Each row is a point on a tangle of strands that fork and nearly touch. The rows are in no order.
Two points are linked if the straight distance between their rows is under 79.3.
Vanis: [ 30 -10 -22 -21 -16  -7   6  30  -5  -9  -3 -21 -13  -4   2  16  20  21
  26 -17 -24   9  33  10  -9  -6  25   7 -15 -24  15  31  -9  35  25  10
  26  18 -25  17 -22 -22  27  40  11   0 -43 -20   6 -26 -22   6  17  18
   3  15 -12  31]
gav: [-18  12 -55  -9 -21  -3  -9  12 -14  -7   8 -21   2  12  18  -1  -1 -22
   5   8 -16  -2  14   3   9 -23  32  29  13 -43 -16   0  17  33  18  18
 -17   2   3  15  -2  26 -11   0   7 -20   6  11   5  10 -15  -2 -11  24
 -23  20 -17  -7]
Dosor: [-20   6  14  22  -3  18  -7   4   9  -7   8   9   7  19   2 -19 -12 -14
 -37  -3   7  -4 -28  -6  17  -1 -14  16   6  18  -6 -14   6 -22  -8  12
 -19 -15  37  -4  20   0 -21 -28   4   1  10   6   2  16  18   1 -39 -14
  -5 -16  12  -1]
zufon: [-10  15  13  -9  -1  -1  14  25  27  -1 -26  19 -18  10  27  -2  12 -21
  12 -10  -4 -16   0  22  28  12   0  11  -1  24  17  20  23   5   2  -7
  21 -26   8   8  17 -17 -15  41  -1 -10  19  -6  21 -15 -47  18 -29 -13
   4  -8  -2 -24]
komas: [ 29 -10  48  -1  23  -1  -1  -9  17  17  -5  18  -1 -14  -9  24  12  20
 -11  -5  11 -17  -5   4 -18  34 -21 -23 -13  51  13   2 -24 -30 -12 -22
  25  -1 -22  -6 -13 -20  17   8 -13  11 -14 -10  -7 -16  10   2  20 -35
  28 -20  11  16]
Ros: [ 36 -19   4  21  -4 -25   3  -8 -27  -3 -21 -10  13  -3 -21   3 -13  26
  25 -15  10  27   5 -21 -13  10   5 -28 -18 -21   9   8 -15  18  21 -19
  11  36 -29  13 -13  12   9 -13  22  22 -13 -12   8   7  22   8  12  26
 -12   7  -1  10]
pip: [ 26 -20 -24  20 -22 -17  -4   4 -35 -16   1 -24  10   4 -17  -3 -11  12
   7 -19   9  15  17 -18 -12  -8  23  -1  -8 -34  -7  -5 -13  29  25  13
  -9  34  -8  17  -8   9  11 -19  24  11 -21 -15   4  12  28  11  -8  37
 -22  18 -12  30]
Bired: [ -2  -2 -42   1 -24  -7  -8  14 -19  -9   4 -22   3  12   8   1  -5  -8
   2  -6  -5   6  18  -5   6 -13  26  21   2 -41  -9   0   5  35  22  19
 -14  11   1  21  -2  15  -6  -5  16  -7  -3  -1   6  10  -2   9 -14  27
 -28  21 -13  10]
bub: [ -7   2  26   6  14 -12  -5 -48   5  16 -14  13   8 -16  -2   5  -9  13
   6   9  -1   9 -25  -3 -30  -5 -15 -23  -8  -2   4  -3   1 -28  -8 -46
  -1   4 -26 -22 -11  35   5 -20 -22  -2  25  25   0   2   9  -9  33 -15
  -1 -18  17 -35]
Zef: [ 14  -6  -8  37 -16 -16 -12  -6 -39 -18 -10 -18  23  29 -11 -13 -28  -5
  -5  -9  14  19 -10 -27  -1 -11   9  -3   1 -26 -23 -16  -9  14  17  10
 -25  30  -2   5  -8  31  -1 -53  26   8   0  -4   2  29  42   6 -23  23
 -22   9  -6   8]
pida: [-41  16 -22 -19   5  39   1  -2  -9  -3  44   8  -8 -16  10 -34   1 -31
 -25  30 -16 -11  -4   9   7 -25  -4  32  27   5 -30 -15  14 -20 -21  14
 -14 -22  29 -18  -1  -5   2   6 -21 -15   9  26  -5   5 -17 -34   2  -3
  20   1   6 -12]
rago: [  3   3  15   1  17 -27   0 -47   2  19 -27  10   9 -20  -1   8  -8  19
  28   5  -4  15 -13  -2 -27   3 -10 -32 -14 -15   6  10   1  -9   5 -56
  13   8 -41 -17 -17  41   8  -6 -12   2  24  21   5  -1  -4  -7  42  -4
   3  -7  14 -43]
peb: [ -7  -3  58  21  12  -7 -10 -50  18  21  -8  25   8 -12  -1   9 -15  16
  -9   7   4  -1 -34   3 -27   2 -19 -20 -11  22   8 -14  -1 -48 -20 -48
  -5  -4 -14 -18  -6  20  11 -30 -28   3  20  28  -3   0  28  -9  25 -33
   8 -27  16 -25]
lazeg: [-12   0  30  -6  27  19  -1 -35  11  23  39  21  -5 -29 -12   1   1   1
 -19  33   0 -19   0  -5 -12   1 -27  -5  16  36  -6 -27  -8 -42 -41  -7
 -14 -16   1 -24  -8  -8  15  -9 -29  -3   4  19 -33  -3  18 -29  42 -30
  38  -4  12  -2]
Fezu: [-17   9  12 -22  10   8   4 -21  19  14   1  22 -10 -22  12  -3   7  -7
   5  16  -9 -11  -8  16 -21   6  -9  -9   0  20   4   8   6 -23 -12 -33
  15 -15  -9 -23  -6  12   7  22 -22  -9  19  18   8 -14 -21 -14  28 -16
  10 -21  11 -31]
Rav: [-30  16 -32   0  -8  21 -13  11 -13  -5  27  -8  -1  14  15 -25  -6 -30
 -32  15  -9  -2 -10  -2  10 -22   6  36  21 -14 -36 -17   9  -2   2  27
 -32  -7  27  -5   3  19  -8 -21   6 -17   7  20   1  19  -7 -15 -23   7
  -5   6  -4  -3]
rem: [-21   9 -30 -42   1  37   6  19  -8 -11  46   0 -14 -23   2 -19  18 -16
 -10  19 -21 -19  25  10   3 -12   1  21  18   3 -17 -10  -2   1 -24  36
   6 -21  22  -3   1 -33  15  38 -21  -5 -15   6  -9 -14 -27 -31  13   1
  22  14  -7  13]
Dig: [  9   2  19 -23  27  20   3 -11  16  16  31  15  -9 -27 -12   4  17   3
  -7  23   3 -27  17   2 -13  17 -21  -8   9  44  -1 -14 -19 -28 -36   1
  15 -16  -3 -17  -9 -26  20  19 -22   2  -8   2 -24 -18  -4 -18  40 -25
  43  -1   8  11]
Povo: [ 31 -21  15  16  -5 -17   2   2 -13  -2 -24  -5   5   4 -16  11  -8  27
  11 -18  12  20   1 -11  -9  17   0 -20 -20  -5  14  14 -17  12  18 -10
  15  24 -19  14  -4  -3   1  -3  21  18 -19 -20   6   1  14  14  -4  13
 -10  -1   0  21]
kito: [ 16  -7 -13 -25  14 -11   3 -18 -10  13  -3  -6   2 -27 -10  14   8  20
  32  10  -4  12  13  -3 -37   1   4 -27 -11 -19   6  12  -6   8  11 -31
  17  17 -38 -13 -28  19  20  21  -7   4  -5  -2  -1 -11 -13 -17  54   7
   5   5  -1 -11]
bakog: [ 15  -7  -5  -6  16 -25   2 -33 -13  13 -19  -4  13 -24  -8   6  -7  18
  37   5  -4  23  -1 -12 -29   1   0 -33 -13 -28   4  11  -2   6  13 -46
  14  21 -47 -10 -24  38  12   2  -6   6   8  13   3   1  -6 -12  49  12
  -2   5   7 -30]
Zaka: [ -4  10  29   6   4 -15  11   5  33   7 -46  17 -12  16  17   5   1  -8
  16 -13   5  -7 -13  22  30  14  -7  -4  -4  28  22  20  19  -6   0 -21
  16 -23   4  -2  20 -15 -23  18  -1  -6  30 -16  16  -7 -28  23 -27 -19
   0 -12   5 -35]
tugu: [-18  11  18  34  -7   7 -15  -3   5  -9  -4   4  12  36   3 -21 -22 -13
 -30   1  12   4 -38  -8  17 -13 -12  14  10   7 -14 -15   9 -22  -3   9
 -35  -2  32 -11  12  22 -21 -55   7  -6  13  11  -4  26  36   4 -38 -14
  -7 -14  10 -10]
vasen: [-22   9  -1   6 -10  14  -2  25  14 -14  -1   8  -7  17  17 -12   5 -21
 -22 -13   6 -13  -7   3  31   4   3  24   5  11   0  -7  15   6  -4  30
  -5 -26  37  13  31 -16 -22   7   8  -4   5  -2  14   3 -15  16 -48  -6
 -10  -6  -3   8]
gakug: [  4  -5 -52 -39  -9   0   2   3 -19  -5  19 -27   4 -18  -3   6  10   4
  30  12 -22   8  27   3 -29 -21  28   0   0 -41  -6   9   3  29  17   1
   4  14 -19   1 -24  15  20  24  -5  -5 -18   0  -4 -16 -19 -24  37  30
 -10  23 -14   3]
giz: [ 19  -9 -33 -26 -15  -4   4  17 -12  -6  13 -24  -6  -9  -3  11  16  14
  23  -5 -17   8  30   7 -20 -11  23   3  -7 -30   4  15  -7  29  19   7
  12  17 -17  12 -18  -9  21  29   5   2 -31 -12   2 -16 -15  -6  22  24
  -5  17 -12  23]
bap: [-33   8 -21  -5   2  35  -5   9 -13  -3  44   2  -5  -7   5 -31   0 -25
 -42  18  -9 -11  -4   2  11 -19  -6  35  25   5 -31 -23   4 -11 -14  32
 -22 -19  36 -11   4  -9   1  -7  -5  -8  -4  17  -6  13  -5 -31 -14  -1
  16   6   2   5]
vid: [-15  15   6   1 -10   0   8  37  25  -9 -25  14 -18  19  29   0  15 -28
   3 -20   1 -20   1  17  41   7   5  21   3  16  16  10  23  15   0  19
  18 -25  21  23  29 -32 -22  41   2  -7   9 -14  20 -12 -41  24 -46 -11
   2  -3 -11  -2]
lome: [-21   9   3  23 -12   7  -7  13  12 -15 -11   3   4  29  11 -10 -10 -19
 -24  -9  10  -4 -17   0  31   1   1  19   8   9  -3 -10  14   0  -1  27
 -17 -18  38   5  31  -2 -31 -19  11  -6  15  -2   6  15   8  20 -49 -11
 -14  -9   2   0]
bip: [ 40 -27   2   6  -6   2   7  21 -14 -10  12 -17 -11   0 -21  13  15  26
  -2 -24   9   9  22 -11 -17   5   2  -9  -9  -1   7   0 -27  12  16  24
   7  22  -4  13  -6 -34  21   0  19  18 -46 -29  -5  -7  22  15   1  16
   0   3  -6  52]
feke: [-10  -3   2  26 -16  -3  -9  14   2 -15 -17  -2   5  30   3  -1  -9  -5
 -18 -17  18   3 -10  -6  28   9   5   9  -1  -2   1  -2   3  12   7  26
 -14  -2  26  12  26  -1 -28 -20  20   2   4 -12   5  16  16  22 -47  -2
 -20  -6  -4  12]
bon: [-15  18 -28  15   3 -32  -4 -10  -1   3 -36 -18   9  21  11  -1 -18 -21
  37   4  -6  16 -11  11  23 -23  17   6  19 -44 -14   8  29  29  14  -3
 -21  11  -8   2   2  31 -27 -24  -1 -21  38  11   3  26  -6  14  -6  17
 -19  19   1 -48]
sutod: [ 20 -11   5  38 -16 -26  -2   2 -18 -12 -34  -8  13  23 -14   5 -20  14
  15 -21  20  25   2 -14  19  12  11 -12 -15 -19   9  10  -8  25  18   2
  -1  24  -5  19   9   9 -15 -23  28  16  -2 -19   5  16  30  27 -25  21
 -23   8  -4   9]
luvum: [-15   0 -34 -20  -6  19  -3  11 -11  -5  30 -11   0  -7   0  -7   3 -11
 -16   9 -11  -1  10   0  -6 -11   5  19   9 -12 -16  -8   4   8   3  20
 -11  -7  13   1  -3   1   3   6  -1  -5  -8   7   0   2  -9 -17  -1  11
  -8   6  -5  12]
golok: [ 18  -6  39  -2  29  -2  -3 -34  11  24  22  17   2 -25 -17  29  11  22
  -3  19  14 -16   6 -15 -31  18 -24 -28   0  37   5 -27 -21 -40 -33 -19
  -3  -1 -24 -18 -17  -3  23  -9 -18   9 -10  11 -34 -13  27 -14  55 -29
  32  -4   3   9]
dinuf: [-11  16  24  37   3 -26  -5 -25   7  -2 -42  -1  16  34  -1 -10 -24  -4
  12  -1  13  17 -42   2  25 -20  -6  -7   6 -11  -1   2  18  -7  -3 -18
 -25   5   5 -18  11  29 -27 -53  -5  -7  38   6   1  27  28  23 -17  -9
 -15  -3   8 -41]
bima: [-46  15   0 -12   8  36   2 -17   3   5  42  17 -15 -25  13 -39   0 -28
 -24  33 -14 -12 -16  14  -3 -23 -12  24  27  19 -22 -12  16 -37 -34  -4
 -14 -23  25 -25   0  -1   2   4 -33 -19  19  32  -1   1 -10 -33  12 -11
  26 -11  13 -27]
Guso: [ 34 -17  -6  -7  10   3   9   0 -21   1  38 -18   1 -12 -29  10  11  23
  -3   2  12   0  20 -23 -29  -6  -8 -16   1   1   0 -23 -17  -4  -2  19
 -14  18  -4  -7 -16 -22  22 -14  10  14 -32 -16 -31  -4  29  -8  28  11
   9  14  -7  38]
vapu: [-14   6  -2 -10  -1   6   4   3  14   1  -6   7  -4  -2  10  -4   3 -10
   0   3  -6  -2  -4   8   1   4  -4   1  -1   3   4  12  12   0   1  -9
   7 -13   5  -4   8   6 -10  14   1  -9  17   8   9  -5 -21   2  -8   0
  -9  -7   3 -15]
mifak: [ 11   0   2  12  -3 -28   3   9   3   7 -42  -2   2  11   1  14  -6  11
  31 -11   4  19   6   4  21  15   8  -7 -12 -17  16  27   5  25  20 -12
  12   8 -19  12   8   2 -14  12  17   2   9 -15   6  -1 -16  20 -10  14
 -15   9  -1 -15]
Zer: [-25  15  28  -6   6  11   3 -24  28  15   0  24 -15 -17  21 -18   2 -12
  -2  10  -3 -15 -19  20 -12   1 -12   1   3  31   6   5  14 -34 -24 -38
   9 -22   7 -25   6   8  -3   8 -24 -10  34  23  14 -12 -18  -3   7 -20
  11 -28  16 -42]
Nukav: [ 10   2  35  16   6 -23   6   4  24   7 -51  14   0  19   3  10  -6  12
  12 -16  14   9 -13  11  30  23 -10 -12 -15  22  24  26   3  -3   7 -25
  19  -7  -7   2  18 -12 -21   7  10   2  18 -23   9  -4  -9  26 -25 -16
  -1 -10   5 -21]
kom: [ -2  -4  33  -4  25   8  -5 -35  15  24  21  22   0 -27 -10  15   5   8
 -12  21   4 -13  -7  -4 -29   9 -22 -17   2  32   0 -23 -10 -43 -32 -24
  -5  -6 -10 -22 -11   0  18  -7 -28   3   4  18 -23  -6  17 -17  48 -28
  27 -15  10  -4]
Nibos: [ -2   2  10 -19   3  15   6  13  15   1   0  13 -10  -7   9   0   7  -6
  -5  -1  -6 -10   1  10  -1  15 -10   1  -7  21   8  10  -1  -6  -4  -7
  21 -14   3  -1   4 -14   2  27  -6   0  -1  -2  12 -15 -25  -1  -7 -12
   8 -14   2   3]
pom: [-35  12  -3 -22  10  21   3 -24  10   9  26  14 -11 -26  10 -21   5 -15
  -6  29 -15 -10 -11  14 -18 -15  -9   9  14  12 -11  -2  14 -26 -21 -19
  -1 -15   5 -28  -8  15   5  11 -32 -17  23  31   3  -7 -19 -26  29  -7
  13 -17  10 -34]
zemu: [-15  15  10  28   5 -29   1 -19  15   5 -48  -5   8  28   4  -1 -16  -9
  26  -4   9  17 -32  13  32 -16  -3  -6  11 -15   1  11  28   6   2 -15
 -18   0   5 -12  18  17 -35 -26  -5 -13  45   3   6  23   7  23 -13   0
 -14   4   9 -45]
zoz: [-35  29 -29 -31 -10  25   8  35   7 -15  23  15 -17 -11  32 -19  18 -38
  -5   7 -20 -25  13  18  24 -13  18  30  11  -3  -3   1  22  10 -10  23
  12 -31  30  13  14 -14  -1  50 -12 -13   1  16  16 -18 -49  -7 -18   6
   5   5 -14  -4]
Nas: [  8  -5 -29 -39   5  -4   5  -3  -3   4   7  -9  -2 -22  -1  10  16  11
  32  13 -16   5  19   6 -32  -5  14 -16  -7 -19   3  17  -1  16  11 -14
  19  11 -31  -8 -29  11  21  36  -8   0 -10  -3  -1 -20 -27 -24  46  11
   4   8  -8  -8]
zeda: [ 16 -11 -22 -25   4  15   7   8 -15   1  39 -18  -3 -15 -18   7  14  12
  -7  10  -1  -2  24  -9 -22  -7  -3  -2   6  -3  -7 -14 -11   1  -7  23
  -6   4   1  -6 -12 -21  22   6   0   6 -23  -9 -24  -9   8 -17  27   7
  10  14  -8  29]
dipop: [-11  17  -9  28   7 -43   1 -16   9  10 -58 -13   8  20   6   7 -20 -13
  48  -5   4  23 -20  21  44 -14   8  -6  16 -29  -4  15  28  20  12 -11
 -16   8  -6  -4  19   9 -34 -17  -8  -8  43  -1   4  23   2  24  -4  12
 -15  15   6 -52]
Gop: [ -8   1 -34  -1 -32   5  -6  36   0 -17   6 -11 -11  16  23   3  14  -8
 -10 -23  -9 -15  22   4  29  -7  27  33  -2 -25   6  -2  -1  36  15  46
   1  -4  20  36  20 -14  -8  21  17  -5 -17 -10  15  -3 -18  19 -32  12
 -19  14 -19  36]
Baz: [ 23 -10 -18   5 -10 -20   3  -2 -24  -2 -15 -19  10  -5 -10   3  -8  17
  29  -8   1  24  15 -13 -10  -1  17 -12  -9 -36   5  11  -3  30  24 -15
   5  27 -25  13 -13  17   5  -2  18   8  -7  -6   8   4   2   3  12  33
 -17  14  -3  -1]
nik: [ -8   6 -60 -26 -26  -3  -3  17 -13 -12  16 -27  -2  -2  17   4   8 -10
  20   3 -27  -3  27   5  -1 -24  41  25   3 -50  -5   9  10  44  18  17
  -2   4  -5  20 -10  17   4  23   4 -13 -14   4   5 -10 -26 -10   6  32
 -22  28 -20   6]
laban: [ -8   6  28 -17  31  26   6 -26  19  19  46  25 -12 -32 -11 -10  14  -2
 -15  35   1 -33  21  -1   3   9 -22  -2  21  49  -1 -26 -15 -35 -55   1
   1 -28   5 -19  -5 -29  17   9 -32  -2  -2  13 -34  -9   5 -29  37 -32
  57   8  12   3]
Bizi: [ -2  -9  27   5   4  18  -1  10  14   1   3  13   1   2  -7  -1  -2   0
 -30 -10   8  -6 -13  -2   5  20 -20  -3  -5  33   6  -2 -11 -21  -6   2
   4 -11  19   5  15 -20  -4  -7   2  14  -7  -6   2  -2  12   2 -23 -16
   2 -18   9  17]
geg: [ 41 -22   0   0 -15 -13   7  23 -14  -9 -10 -16 -12   0 -12  16  13  28
  17 -27  -1  15  25   1 -12   4  14  -5 -17 -12  15  22 -18  26  24   5
  24  27 -25  19 -13 -24  23  19  22  11 -42 -29   7 -12  -1  16   5  19
   2   8  -6  41]
nidop: [  4  -2  15  24  -3 -27   5  11  13   0 -50   3   2  27   0  14  -8   6
  19 -19  12  13  -4   4  36  14   1  -6  -9   0  17  20   4  15  11  -3
   9   2  -2  10  22  -7 -24   2  15   6  13 -24   5   7  -2  29 -29   1
 -15   0  -3 -12]
fiko: [-10   5  56  21   7  -6  -4 -43  29  14 -21  27   3  -1   6  -2 -14  12
  -8   2   6  -4 -38   9 -10   4 -17 -15 -12  26  15  -1   2 -41 -18 -46
  -2  -9  -4 -18  11  16  -3 -28 -20  -1  29  19   7  -2  18   6   3 -31
   3 -27  21 -35]
zirol: [ 11  -1  -7  40 -15 -27  -9  -4 -26 -16 -31 -16  22  32  -9  -5 -26  -4
   8 -11  18  20  -7 -17  18  -3  11  -7  -2 -29 -12  -3   0  19  15   6
 -19  25  -3   7   3  28 -20 -46  25   6   9  -9   1  28  36  22 -23  19
 -23  10  -5  -6]
lebe: [-38  19 -29 -37  -1  40   8  24  -1 -14  41  12 -16 -24  17 -28  13 -34
 -13  19 -19 -22  15  15  15 -15   7  26  16   8 -17  -6  11  -1 -23  27
  10 -30  29   1   4 -27   9  46 -27  -9  -8  15   2 -16 -36 -26  -1  -1
  22   9  -5   0]
Noku: [  0  -9   8  30 -13   3 -11   8  -9 -17  -7  -3  13  27  -8  -6 -15   1
 -26 -15  16   7 -13 -15  15   7  -2   1  -5   3  -5 -12  -7   1  11  23
 -18   7  24   9  13   5 -17 -37  25  13  -7 -13  -1  14  37  15 -43  -1
 -17  -8  -2  20]
Fovat: [ -1  -4   6  -4   4   2  -1  -8   0   4  -1   5   5  -6  -5   2  -5   4
  -5   3  -2   7  -9  -5 -13   6 -10 -12  -4   3   2   3  -1  -7   3 -15
   2  -1  -5  -7  -3  12  -1  -4  -2   3   7   4   3   2   4  -6   2  -3
  -7 -11   7  -5]
mesit: [-22  18 -16 -16 -13   7   9  34  13 -11  -3   7 -15   8  30   0  16 -28
   4  -7 -11 -18   8  13  29  -4  15  25   6  -2   9   8  24  20   2  19
   9 -23  20  20  20 -11 -15  41  -1 -12   6   2  18 -11 -42  11 -31   4
  -8   6 -13  -4]
Lefo: [ 36 -10  27 -15  27  -1   4  -4  10  16   4   6  -3 -17 -14  27  20  24
   3   4   9 -15   9  -2 -25  27 -18 -24 -10  37  12   3 -25 -22 -12 -13
  20   5 -27 -10 -21 -19  23  16 -10   6 -22 -13 -15 -17   3  -2  40 -27
  32  -9   4  22]
gur: [ 16 -11 -17  19 -12  -6  -4  -3 -34 -10   7 -18  20  12 -15  -6 -17   3
  -9  -5  11  15  -4 -20 -17 -11   6  -4   0 -23 -18 -16  -7   7  18   7
 -20  26  -2   2 -13  22   5 -37  17  10 -10  -2   0  20  35  -3  -9  25
 -19   7  -5  15]
ras: [-12  -3 -32  -3 -10  16 -11  13 -21  -9  28 -15   3   9   0 -10  -5 -14
 -28   2  -2   1   1  -6   1 -13   7  23   9 -14 -24 -17  -2   7  10  31
 -26   0  19   2   0   7   0 -16  11  -3  -8   3  -3  13   8 -11 -19  12
 -10   8  -8  18]
zezer: [ 24 -12  34   9  24  -6  -1 -28  -9  18  14   8  11 -19 -24  25   0  26
  -4   6  17  -2  -4 -22 -36  11 -22 -35  -6  17   9 -26 -18 -32 -14 -19
  -6  14 -20  -9 -17  -2  19 -25  -5  19 -13   1 -25  -2  39 -11  40 -17
  15  -5   3  15]
Bofug: [ 14  -1 -14  -4   2 -26   5  -3  -5   8 -30  -5   5  -5   1  13  -2  13
  38  -3 -10  20  12   1   2   7  13 -14 -15 -30  13  30   2  26  25 -25
  18  15 -33  10  -8  16  -1  21  14   2   3  -3   7  -3 -20   2  15  22
 -12  14  -1 -22]
pituk: [-20   5 -26  -1 -23  16  -5  34   3 -15  11  -2  -6  18  21  -8  11 -18
 -22 -16   0 -16  11   1  33  -3  15  33   3 -10   0  -9   5  22   3  46
  -5 -15  33  28  25 -17 -13  16  11  -7  -8  -4  13   3 -18  16 -43   1
 -15   4 -14  27]
Rurig: [  1 -15  15  17  -2  15  -4  14   1  -8   7   2   7   9 -12  -2  -5   4
 -36 -15   8  -2 -10 -10   9  16 -14  -1  -5  19   2 -11 -14  -7   2  22
  -7  -4  28  10  15 -18  -6 -16  13  16 -17 -11  -1   8  27   2 -33  -6
  -6 -13   4  28]
ribo: [ 17  -7  20  -8   3   4   8  26  17  -1 -15  12  -9   4   5   7  10   7
  -5 -16  -1  -7   2   8  12  26  -7  -1 -15  31  16  23 -10  -2   6  -3
  29 -10  -3  10   4 -25   0  29   6   3 -10 -17  15 -14 -22  13 -23 -18
   6 -16   2  16]
volok: [ 23 -19  21  18  -8  -9   3  19   5  -8 -27   2  -1  18 -10  13  -1  22
  -5 -27  12  12   0  -3  14  27  -4 -11 -21  12  19  21 -17   6  14   5
  19   9  -5  20   9 -20  -4   2  25  16 -18 -27   8  -2  10  26 -31  -2
  -7 -11  -1  27]
Nati: [ -8   4 -48 -34 -17  14  -2  19 -10  -9  30 -19  -5 -10   6  -2  14  -6
   1   4 -22  -5  25   8  -9 -17  23  22   3 -26  -9  -1   3  25   7  29
   1  -2   9   9  -6  -8  11  29  -4  -5 -20   1   2 -13 -21 -17   6  20
  -8  17 -15  21]
sipas: [  1  -2 -30 -33   1  28   5  18 -10  -6  48 -14 -11 -19  -8  -6  18  -1
 -11  13 -13 -12  30   2  -6 -10   0  13  14   0 -13 -16  -8   4 -16  42
  -2 -13  17  -1  -4 -37  20  22  -7  -2 -24  -5 -20 -10 -11 -26  14   5
  19  21  -8  28]
Fina: [ 31 -18  36  10   3  -1   6  28  13  -4 -24   7  -5  11  -3  14   7  18
 -13 -24   7  -3  -2   3  10  33 -12  -7 -21  35  20  24 -20  -7   7  -1
  33   1  -8  16   4 -30   1  14  14  10 -24 -28   9 -11  -4  23 -28 -22
   8 -21   4  27]
Teti: [  9 -11  15   0  14  -1  -3 -26 -10  13   7   5  10 -16 -15  15  -4  13
  -3   8   7   6  -9 -13 -32   6 -20 -25  -6   6   2 -14  -8 -21  -5 -21
  -2  10 -18 -12 -15  11  12 -18 -10   9   1   5 -10   2  25 -13  30  -7
   5 -10   6   5]
Tuvo: [ -9  14  15  37  -3 -10 -13 -13  -4  -7 -24  -4  20  44  -2 -16 -26 -10
  -9   0  12  14 -39  -9  17 -21  -6  -1   6 -10 -15  -8   9  -9   1   1
 -33  10  13 -12   6  35 -21 -60   7  -8  20  10  -3  30  36  13 -27  -6
 -14  -5   6 -21]
Bafes: [-26  18 -42  -3  -6 -16  -6   1  -5  -2 -11 -19   3  16  20  -5 -10 -26
  22  14 -16   2  -3   7  15 -29  26  21  23 -44 -19   4  32  27  15   5
 -22  -1  -2   6  -1  38 -22 -12   3 -30  29  20   5  19 -21   4  -7  21
 -21  19  -6 -40]
foto: [  5  -6  40  -4  17  12   0  -5  20  11   1  19  -2 -14  -2   7   3   5
 -19  -4   5 -14 -10   4 -10  26 -23 -13  -7  43  10   1 -16 -29 -14 -17
  17 -12   0  -6   2 -17   5   6 -14  10  -2  -3   0  -9   4  -4   2 -29
  18 -22  12   8]
Bepe: [ 39 -24  -3  15   2 -12   6  -9 -35  -4  17 -18  11  -9 -31   6  -3  23
   7  -5  18  13   7 -30 -37  -6  -1 -26  -4  -8   0 -24 -17   0   8   0
 -10  36 -18  -2 -20  -1  21 -26  15  22 -27 -15 -12   6  40  -4  24  23
  -3   9  -8  32]
las: [-19   8  37   6   4   4  -1 -25  26  12  -9  21  -4  -3  10 -10  -5  -2
  -9   5  -1  -5 -29  10  -7   1 -16  -5  -1  25  10   1  10 -34 -17 -34
   3 -17   8 -18  10  11  -5 -13 -17  -5  29  16   9  -2   3   3  -2 -21
   1 -28  17 -31]
gepat: [ 28   3  16 -30  29   9   6  -6  14  15  28   7  -7 -24 -15  17  26  20
   7  24   5 -26  28  -5 -18  19 -18 -14   0  39   4  -7 -24 -22 -34   3
  17  -7 -18 -16 -19 -25  27  20 -14  -1 -17  -6 -35 -28  -6 -13  52 -25
  45   7   2  18]
luvaz: [ 11 -11 -21   7 -19  -7  -3  15 -14 -12  -3 -14   2   9  -6   3  -1   8
   1 -15   3  12  14  -5   0   0  17   5  -7 -25   1   5  -8  27  21  15
  -2  16  -1  20   1   3  -2  -2  20   5 -12  -9   6   6   6  13 -19  21
 -22  12  -9  23]

A fork is a point with three links, a tip a point with one. Leave the first point through the second and follow the links. Name the first fork or tip that comes.
zirol, Zef: gav
gepat, Lefo: lome
Bired, luvaz: sutod
bap, pida: bip

Follow the links from the first point to the second, and from the first to the third. Name the last point that the two ways share.
zirol, pida, zemu: gav
laban, pituk, dinuf: lome
pituk, gur, Rav: gav
Gop, ras, Dig: lome

A fork is a point with three links. Follow the links from the first point to the second and name the forks in between, in order.
Bizi, gur: lome gav
Rav, Bafes: gav
lazeg, zemu: lome
bap, Noku: gav lome

Name the points in between on the shortest way along the links from the first point to the second, in order.
vapu, Nukav: Nibos ribo Fina volok Povo Ros Baz Bofug mifak nidop
luvaz, Lefo: Bired gav Bafes bon dipop zemu dinuf Tuvo tugu Dosor lome feke Noku Rurig Bizi foto komas
ribo, kom: Nibos vapu Fovat Teti zezer golok
Rav, peb: bap pida bima pom Fezu Zer las fiko
Vanis, bub: giz gakug Nas kito bakog rago
nidop, rem: Nukav Zaka zufon vid mesit zoz lebe
